A landscape with many valleys, sampled at points; each row gives a point and its height.
A ball rolls from a point to whichever of its 5 nearest points has the largest drop for the distance, and stops where none of them is lower. Distance is the straight distance between rows; heights are no part of it.
j347: [101 114 100 131 115  92 124 110]  height 23.3
j868: [84 58 99 95 71 95 67 84]  height 54.2
j129: [134  68 108 120 102  83  79  94]  height 14.6
j190: [ 74  72  96  84  69 103  63  87]  height 34.0
j717: [104 107  99 140 114  88 133  99]  height 4.7
j226: [ 75 131  89  89 113 102 130 135]  height 59.6
j847: [ 54  82  94  98  56 117  72  79]  height 33.0
j98: [ 86  98  82 105 118  93 154  70]  height 9.3
j162: [106 138 111 100 101 103  88 136]  height 10.0
j144: [124 104 111 136 114  92 105 103]  height 46.3
j773: [109  99 108  69  83 113  55 104]  height 22.3
j507: [117  58 104 100  92  85  68  89]  height 56.5
j233: [105  94  84  64 127 108 149  65]  height 6.1
j70: [121 111 114 126 108  92  93 111]  height 46.2
j812: [ 86  91  79  87 121 102 155  72]  height 7.6
j394: [ 82 107  84  92 120  97 154  97]  height 16.1
j467: [110 139 114  93  98 107  82 138]  height 12.6
j432: [ 95  78 106  75  81 104  59  95]  height 28.3
j249: [122 112 116 103 100  99  76 119]  height 24.4
j856: [102 129 107 114 107  98 105 128]  height 37.7
j984: [ 99 122 100 119 111  95 120 123]  height 40.1
j550: [113 109 105 148 112  89 125  94]  height 23.8
j992: [105 128 106 119 108  95 111 122]  height 42.1
j405: [110 101  94  65 125 105 141  46]  height 4.8
j221: [113  64 103  96  93  92  68  95]  height 71.1
j587: [116 119 114 115 108  96  90 123]  height 33.8
j90: [ 81 103  78  80 123 106 150 100]  height 27.2
j114: [ 93  56  98 100  76  86  59  90]  height 63.9
j621: [107  90 107  77  86 107  59 100]  height 23.5
j947: [ 86 104  85 121 113  93 151  91]  height 12.4
j377: [ 74  85  96  74  63 119  64  87]  height 26.3
j888: [ 76  80  96  81  68 110  61  87]  height 28.7
j526: [111 136 116  97 102 101  82 133]  height 12.5
j948: [ 90 134  97 103 108 100 112 135]  height 29.3
j619: [117 113 112 125 111  92 104 119]  height 43.4
j272: [ 92  90 103  66  76 113  59  98]  height 23.9
j874: [129  55 103 119  97  80  76  84]  height 30.6
j407: [ 81 117  90 109 120  96 140 113]  height 13.9
j746: [ 92  96  80  76 122 107 150  80]  height 9.1
j359: [ 78 117  82  90 114 101 141 121]  height 48.6
j843: [ 87 129  96 111 113  98 120 128]  height 39.7
j582: [ 84 102  84 105 117  98 156  81]  height 10.5
j87: [112  97 112  74  86 108  60 101]  height 22.0
j647: [ 64  72 100  99  66 102  68  82]  height 43.7
j597: [137  90 112 136 111  86  96  94]  height 6.0
j522: [ 86 111  87 120 116  93 142 104]  height 18.1
j173: [130  96 113 109 106  97  79 107]  height 55.4
j92: [109 113 104 136 115  90 115 108]  height 28.5
j96: [121 122 113  85  95 108  67 117]  height 17.2
j678: [ 79 108  88 106 115  99 150 102]  height 19.9
j876: [89 63 97 93 73 98 66 88]  height 56.3
j160: [ 97 150 102  96 101 102  99 141]  height 17.5
j698: [122 104 115  83  90 108  63 112]  height 19.6
j718: [101  94  84  76 122 107 147  56]  height 5.8
j225: [133  91 109 117 105  93  83 108]  height 63.7
j670: [135  76 108 119 102  88  77  97]  height 49.2
j122: [ 95 121 100 123 115  97 127 121]  height 36.8
j474: [118  99  92  66 126 103 142  39]  height 5.9
j185: [ 87  95  83 115 112  95 153  72]  height 10.6
j829: [ 42 103  96 102  54 135  80  87]  height 31.0
j485: [115  79 110  89  89  99  61 101]  height 42.2
j47: [109 107 112  65  82 121  59 107]  height 22.4
j755: [110  71 105  87  85  95  62  96]  height 58.4
j402: [ 54  96  95  82  56 126  77  86]  height 28.8
j136: [127 102 112 103  99  94  72 111]  height 38.1

Where does a ball stop that starts at each point below?
j522: j405
j984: j717
j678: j405
j868: j162
j90: j405
j394: j405
j173: j162
j647: j162
j619: j717
j874: j597

Call two points neighbours if one is among the 5 nearest of the other. Go from one point of each pair to the other, from neighbour to neighbour, staying as low as possible. Name the highest point that can't be avoided.
j597 / j407: j70
j717 / j407: j522
j717 / j162: j843
